The views of a scene show one set of named points, each view turned or mirrored, shifted and resized as a whole, with a little noise and some points left out.

Scene 1
View 1
sidar: -.13; .03; .26; -.13; .05; .12; .08; .13; -.06; -.20; -.12; -.02; -.16; .09; -.29; .08; .39; .13; -.34; -.50; -.17; .42; .27; -.08; -.04; -.31; -.13; -.24; -.24; .15; .03; .04
Fep: .12; -.10; -.08; .05; .06; .25; -.16; .16; -.39; -.17; -.03; -.05; -.20; .17; .07; .13; -.11; .01; -.13; -.28; .17; .34; .00; .17; -.12; -.19; -.14; -.09; -.07; .06; .16; -.02
nusad: .01; -.17; .15; -.05; .15; .04; -.13; .40; -.25; -.29; .11; .12; -.10; .27; .03; -.11; -.02; .28; -.21; -.27; .08; .27; .02; .10; -.19; -.13; -.21; .00; .06; .04; .06; .03
Lov: -.12; -.05; .14; -.08; .03; .08; -.03; .12; -.16; -.21; -.11; -.06; -.27; .04; -.12; .12; .28; -.04; -.23; -.30; -.09; .34; .14; -.11; -.08; -.28; -.05; -.20; -.22; .06; -.02; -.03
tese: .16; -.18; .03; .05; .07; .12; -.20; .20; -.34; -.02; .06; -.07; -.13; .02; .20; .15; .02; .04; -.17; -.27; .15; .24; -.04; .01; -.09; -.19; -.12; -.10; -.04; .08; .12; -.07
vodiv: .00; -.02; -.06; -.01; .07; .28; -.06; .17; -.30; -.31; -.08; -.02; -.27; .28; -.11; .05; -.11; .04; -.14; -.31; .08; .44; .07; .21; -.12; -.19; -.12; -.13; -.13; .06; .13; .02
dul: .17; -.13; .09; .02; .11; .14; -.17; .17; -.26; .05; .01; -.07; -.05; .00; .10; .17; .24; .11; -.26; -.42; .08; .26; .04; -.07; -.03; -.25; -.18; -.10; -.05; .15; .15; -.04
bas: -.05; .00; .04; -.01; -.02; .18; -.03; -.06; -.19; -.03; -.18; -.19; -.29; -.06; -.12; .30; .38; -.19; -.21; -.40; -.10; .38; .14; -.12; .03; -.33; .00; -.30; -.34; .13; .07; -.05
masi: -.03; -.11; .22; -.08; .08; .02; -.04; .17; -.15; -.11; -.01; -.03; -.14; .02; -.03; .10; .34; .10; -.28; -.39; -.07; .31; .11; -.15; -.07; -.25; -.12; -.15; -.13; .12; .03; -.02
zage: .24; -.19; -.09; .09; .17; .23; -.30; .36; -.48; -.20; .15; .04; -.08; .28; .21; .02; -.35; .19; -.13; -.27; .29; .26; -.12; .31; -.20; -.08; -.21; .05; .12; .03; .19; -.01
sakub: .29; -.04; .11; .03; .20; .31; -.14; .29; -.30; -.05; -.02; .00; .08; .18; -.05; .11; .07; .30; -.31; -.59; .14; .38; .13; .15; -.06; -.20; -.30; -.04; .01; .22; .22; .07
dap: .18; -.16; -.04; .06; .14; .24; -.22; .27; -.39; -.16; .04; -.01; -.08; .19; .12; .09; -.17; .16; -.16; -.33; .21; .31; -.05; .21; -.14; -.13; -.19; -.03; .03; .09; .18; .02
View 2
masi: .06; -.04; -.08; .07; -.09; .03; -.07; .08; .07; .03; .15; -.10; .02; .13; -.10; .03; .02; .09; .09; .13; -.15; .02; .03; -.05; .05; .03; -.11; -.04; .24; .02; -.09; .06
Lov: .09; -.01; -.02; .05; -.02; .03; -.05; .08; .03; .10; .08; -.07; .04; .14; -.17; -.02; .05; .08; .12; .11; -.13; .00; .08; -.03; .04; .00; -.14; -.02; .18; .02; -.12; .07
sakub: .18; -.02; -.05; .13; -.23; .19; .03; .14; .09; .01; .18; -.20; -.08; .18; .13; -.10; .07; -.14; .09; .17; -.22; -.05; -.18; -.18; .09; .11; .10; .01; .23; .06; .09; -.02
sidar: .14; -.02; -.05; .09; -.06; .00; -.10; .13; .09; .17; .16; -.08; .04; .09; -.18; -.04; .02; .01; .17; .10; -.13; .00; .12; -.03; .10; .03; -.13; .04; .26; .07; .05; .09
Fep: .09; .05; .14; .03; -.05; .18; .11; .09; -.07; .04; -.02; -.15; -.03; .30; .07; -.12; .19; -.06; .06; .11; -.16; -.04; -.11; -.13; .01; .09; .05; .01; .06; .00; -.14; .01
tese: .05; -.01; -.01; .05; -.10; .11; .04; .07; -.02; -.02; .05; -.15; -.04; .21; .06; -.02; .09; .03; .05; .13; -.17; -.02; -.09; -.11; .02; .07; .00; -.05; .14; -.03; -.16; .02
nusad: .05; -.01; .02; .07; -.15; .13; .05; .07; -.03; .08; .11; -.19; -.13; .23; .14; .04; .11; .05; .16; .05; -.20; -.03; .00; -.11; .08; .15; .03; -.01; .12; -.04; -.15; .03
vodiv: .11; .04; .14; .04; -.01; .14; .08; .10; -.04; .13; .01; -.12; .00; .24; -.02; -.13; .18; -.05; .12; .10; -.12; -.03; -.01; -.09; .05; .07; -.01; .04; .08; .02; -.11; .04
zage: .04; .03; .10; .04; -.13; .21; .16; .06; -.10; -.06; .00; -.22; -.12; .33; .23; -.05; .19; -.03; .03; .09; -.20; -.05; -.19; -.19; .00; .14; .11; -.05; .03; -.06; -.22; -.03
dap: .07; .02; .07; .04; -.12; .18; .10; .08; -.04; -.03; .02; -.20; -.05; .29; .13; -.08; .16; -.03; .05; .11; -.18; -.03; -.15; -.15; .00; .10; .05; -.03; .08; -.03; -.15; .00
dul: .07; -.02; -.07; .08; -.12; .09; -.01; .08; .06; -.10; .11; -.14; .02; .16; -.01; -.01; .03; .02; .00; .17; -.18; .00; -.14; -.11; .00; .01; -.03; -.07; .22; -.01; -.10; .01
bas: .11; .00; -.02; .03; .05; .00; -.07; .09; .07; .00; .03; -.02; .17; .12; -.28; -.09; .03; .04; .03; .18; -.09; .01; .01; -.01; -.02; -.08; -.19; -.03; .22; .04; -.09; .08
View 3
Lov: .20; -.05; .20; -.10; -.18; -.10; -.07; .18; .10; -.04; .01; .03; .03; .25; .05; .07; -.21; .03; .07; .05; -.04; .14; -.17; -.17; .03; .14; -.14; .04; -.09; .12; -.13; .17
bas: .17; -.02; .22; -.24; -.14; -.13; -.09; .28; .35; -.08; .12; -.07; -.04; .26; .00; .11; -.18; .01; -.01; .00; .13; .10; -.12; -.14; .08; .01; -.25; .00; -.03; .07; -.16; .24
dap: .25; .15; .36; -.12; -.05; .15; -.02; .05; -.25; .09; -.03; -.09; -.02; .17; .10; .03; -.09; .00; .16; -.02; .15; .12; -.03; -.26; -.07; .16; .24; .21; -.04; -.06; -.35; -.07
sakub: .34; .32; .36; -.15; -.06; -.02; -.08; .10; -.10; .00; .15; -.01; .05; .25; .07; .03; .07; .00; .05; -.18; .29; .11; -.01; -.20; -.11; .07; .16; .14; -.14; -.08; -.31; .10
vodiv: .25; .04; .29; -.11; -.13; .09; -.02; .12; -.07; -.01; -.03; .02; .11; .15; .07; .07; -.19; .06; .14; .04; .02; .27; -.08; -.25; -.12; .16; .20; .12; -.05; -.08; -.18; .00
dul: .21; .15; .31; -.19; -.05; -.05; -.08; .13; -.04; .06; .05; -.12; -.11; .26; .05; .03; -.06; -.03; .05; -.09; .23; -.02; -.07; -.18; .06; .10; -.03; .15; -.06; .07; -.36; .09
tese: .23; .12; .32; -.11; -.07; .01; -.03; .06; -.17; .07; -.02; -.08; -.03; .21; .11; .01; -.12; .01; .11; -.03; .11; .06; -.08; -.21; .01; .17; .10; .17; -.04; .05; -.35; .02
Fep: .24; .10; .36; -.13; -.08; .18; .00; .08; -.17; .06; -.04; -.04; .05; .13; .11; .07; -.12; .04; .17; .01; .10; .22; -.05; -.27; -.10; .14; .26; .17; -.03; -.13; -.26; -.07
View 4
nusad: -.14; .09; -.09; -.14; -.04; -.17; .06; -.03; .17; .34; -.08; .13; -.18; -.13; .14; -.09; -.02; -.06; -.07; -.13; .05; -.05; .12; .17; -.09; -.02; -.16; -.18; -.02; .05; -.08; .16
dap: -.03; .11; -.16; -.21; -.06; -.09; .03; -.05; .18; .22; -.03; .09; -.16; -.10; .04; -.17; -.04; -.12; -.04; -.14; .10; -.05; .15; .14; -.10; .00; -.21; -.15; .07; .04; -.14; .06
tese: -.04; .12; -.17; -.15; -.04; -.05; .04; -.04; .17; .18; -.04; .09; -.13; -.07; .05; -.14; -.04; -.09; -.07; -.11; .11; -.03; .14; .14; -.11; .00; -.14; -.15; .03; .01; -.09; .09
bas: .02; .20; -.27; -.04; .09; .02; .03; -.04; .14; -.05; .01; .04; .06; .12; .04; -.01; -.01; .01; -.16; -.05; .31; .03; .10; .03; -.13; .08; .05; -.17; -.05; -.04; .05; .20
sakub: -.12; .22; -.18; -.22; -.08; -.16; .04; -.09; .13; .21; -.12; .04; -.16; -.07; .01; -.01; -.12; -.23; -.17; -.20; .16; -.13; .22; .18; -.05; .06; -.10; -.22; -.01; -.07; -.06; .04
Lov: -.07; .16; -.19; -.04; .07; -.05; .06; .00; .14; .11; -.01; .06; -.01; .05; .12; -.03; .02; .04; -.12; -.06; .19; .02; .08; .06; -.13; .05; .00; -.16; -.07; .01; .06; .22
sidar: -.18; .19; -.21; -.04; .06; -.11; .05; -.01; .09; .14; -.07; .03; .00; .04; .14; .09; -.02; -.01; -.20; -.08; .20; .00; .12; .08; -.10; .07; .07; -.25; -.16; -.02; .12; .27
masi: -.14; .15; -.20; -.07; .02; -.04; .03; -.04; .10; .05; -.05; .09; -.08; -.02; .10; .02; -.02; -.05; -.11; -.10; .13; .04; .15; .08; -.13; .07; .00; -.23; -.09; .01; .01; .21
zage: .01; .10; -.10; -.23; -.11; -.13; .06; -.06; .23; .38; -.05; .10; -.19; -.12; .04; -.27; -.06; -.16; -.06; -.15; .08; -.16; .13; .17; -.08; -.04; -.28; -.09; .16; .04; -.18; -.01
Fep: .02; .15; -.15; -.15; -.04; -.13; .08; -.05; .23; .34; -.05; .06; -.05; -.02; .06; -.22; -.04; -.11; -.14; -.13; .22; -.16; .09; .13; -.05; -.01; -.18; -.09; .10; .00; -.07; .06
dul: -.04; .14; -.20; -.18; -.04; -.02; .01; -.08; .12; .03; -.06; .08; -.12; -.05; .00; -.06; -.06; -.13; -.09; -.13; .15; .02; .19; .12; -.13; .05; -.09; -.20; .01; -.02; -.09; .09
View 5
zage: -.03; -.08; -.27; -.24; .13; -.12; -.15; -.02; -.09; .33; .35; -.19; .05; -.05; .34; .00; -.33; -.02; -.18; .25; -.04; -.11; .04; -.09; -.09; -.38; -.03; .11; -.19; -.17; .17; -.12
nusad: -.07; -.06; -.18; -.09; .08; -.08; -.17; .00; -.04; .16; -.03; -.34; .00; .01; .31; .02; -.11; -.12; -.10; .19; .03; .04; .12; -.07; -.02; -.35; .07; .06; .00; -.10; .09; -.03
tese: .03; -.02; -.09; -.12; .14; -.02; -.17; -.09; -.15; .12; .13; -.21; -.04; -.02; .31; .07; -.20; -.11; -.14; .11; .04; .13; .05; -.02; -.13; -.27; .00; .07; -.08; -.02; .18; -.09
dul: .11; .01; -.06; -.16; .12; .02; -.18; -.16; -.22; .03; .09; -.15; -.04; -.03; .32; .17; -.19; -.16; -.24; .08; .08; .28; -.02; .03; -.13; -.23; .06; .05; -.06; .07; .23; .00
dap: .02; -.03; -.19; -.19; .12; -.07; -.15; -.07; -.10; .22; .24; -.15; -.02; -.01; .29; .03; -.26; -.05; -.20; .18; -.02; -.04; .01; -.06; -.13; -.38; -.04; .10; -.10; -.08; .20; -.12
masi: .02; .03; .02; .08; .10; .03; -.17; -.12; -.17; -.02; -.19; -.26; -.10; .03; .26; .14; -.06; -.22; -.02; .02; .11; .26; .13; .04; -.11; -.18; .08; .01; .08; .04; .15; .01
sakub: .12; .03; -.18; -.27; .10; -.02; -.15; -.09; -.09; .02; .13; -.17; -.07; -.01; .29; .08; -.18; -.11; -.36; .21; .05; .14; -.14; -.03; -.04; -.50; .16; .10; .05; .04; .19; .00
bas: .15; .17; .17; .15; .20; .11; -.15; -.22; -.22; -.10; -.08; .02; -.23; .02; .20; .09; -.15; -.16; -.10; -.10; .04; .30; -.04; .11; -.25; -.18; -.11; .05; .12; .13; .26; -.05
Lov: .07; .09; .05; .13; .16; .02; -.14; -.14; -.15; -.02; -.15; -.16; -.17; .01; .23; .08; -.11; -.20; -.05; -.03; .05; .19; .06; .05; -.16; -.22; -.05; .04; .13; .03; .17; -.03
sidar: .13; .15; .05; .08; .13; .07; -.12; -.12; -.08; -.17; -.28; -.16; -.23; .07; .22; .07; -.02; -.20; -.14; -.03; .07; .22; -.02; .06; -.10; -.37; .11; .05; .28; .10; .15; .03
vodiv: .02; .08; -.07; .00; .16; -.04; -.11; -.07; -.04; .13; .07; -.08; -.17; .04; .24; -.06; -.21; -.04; -.12; .09; -.05; -.08; -.01; .00; -.14; -.41; -.09; .10; .06; -.10; .17; -.13

Which points are out of place in each view (at most two, in the order of its rows)? Write none if all are in place.
view 1 -> Fep, tese
view 2 -> sakub
view 3 -> bas
view 4 -> dap
view 5 -> masi
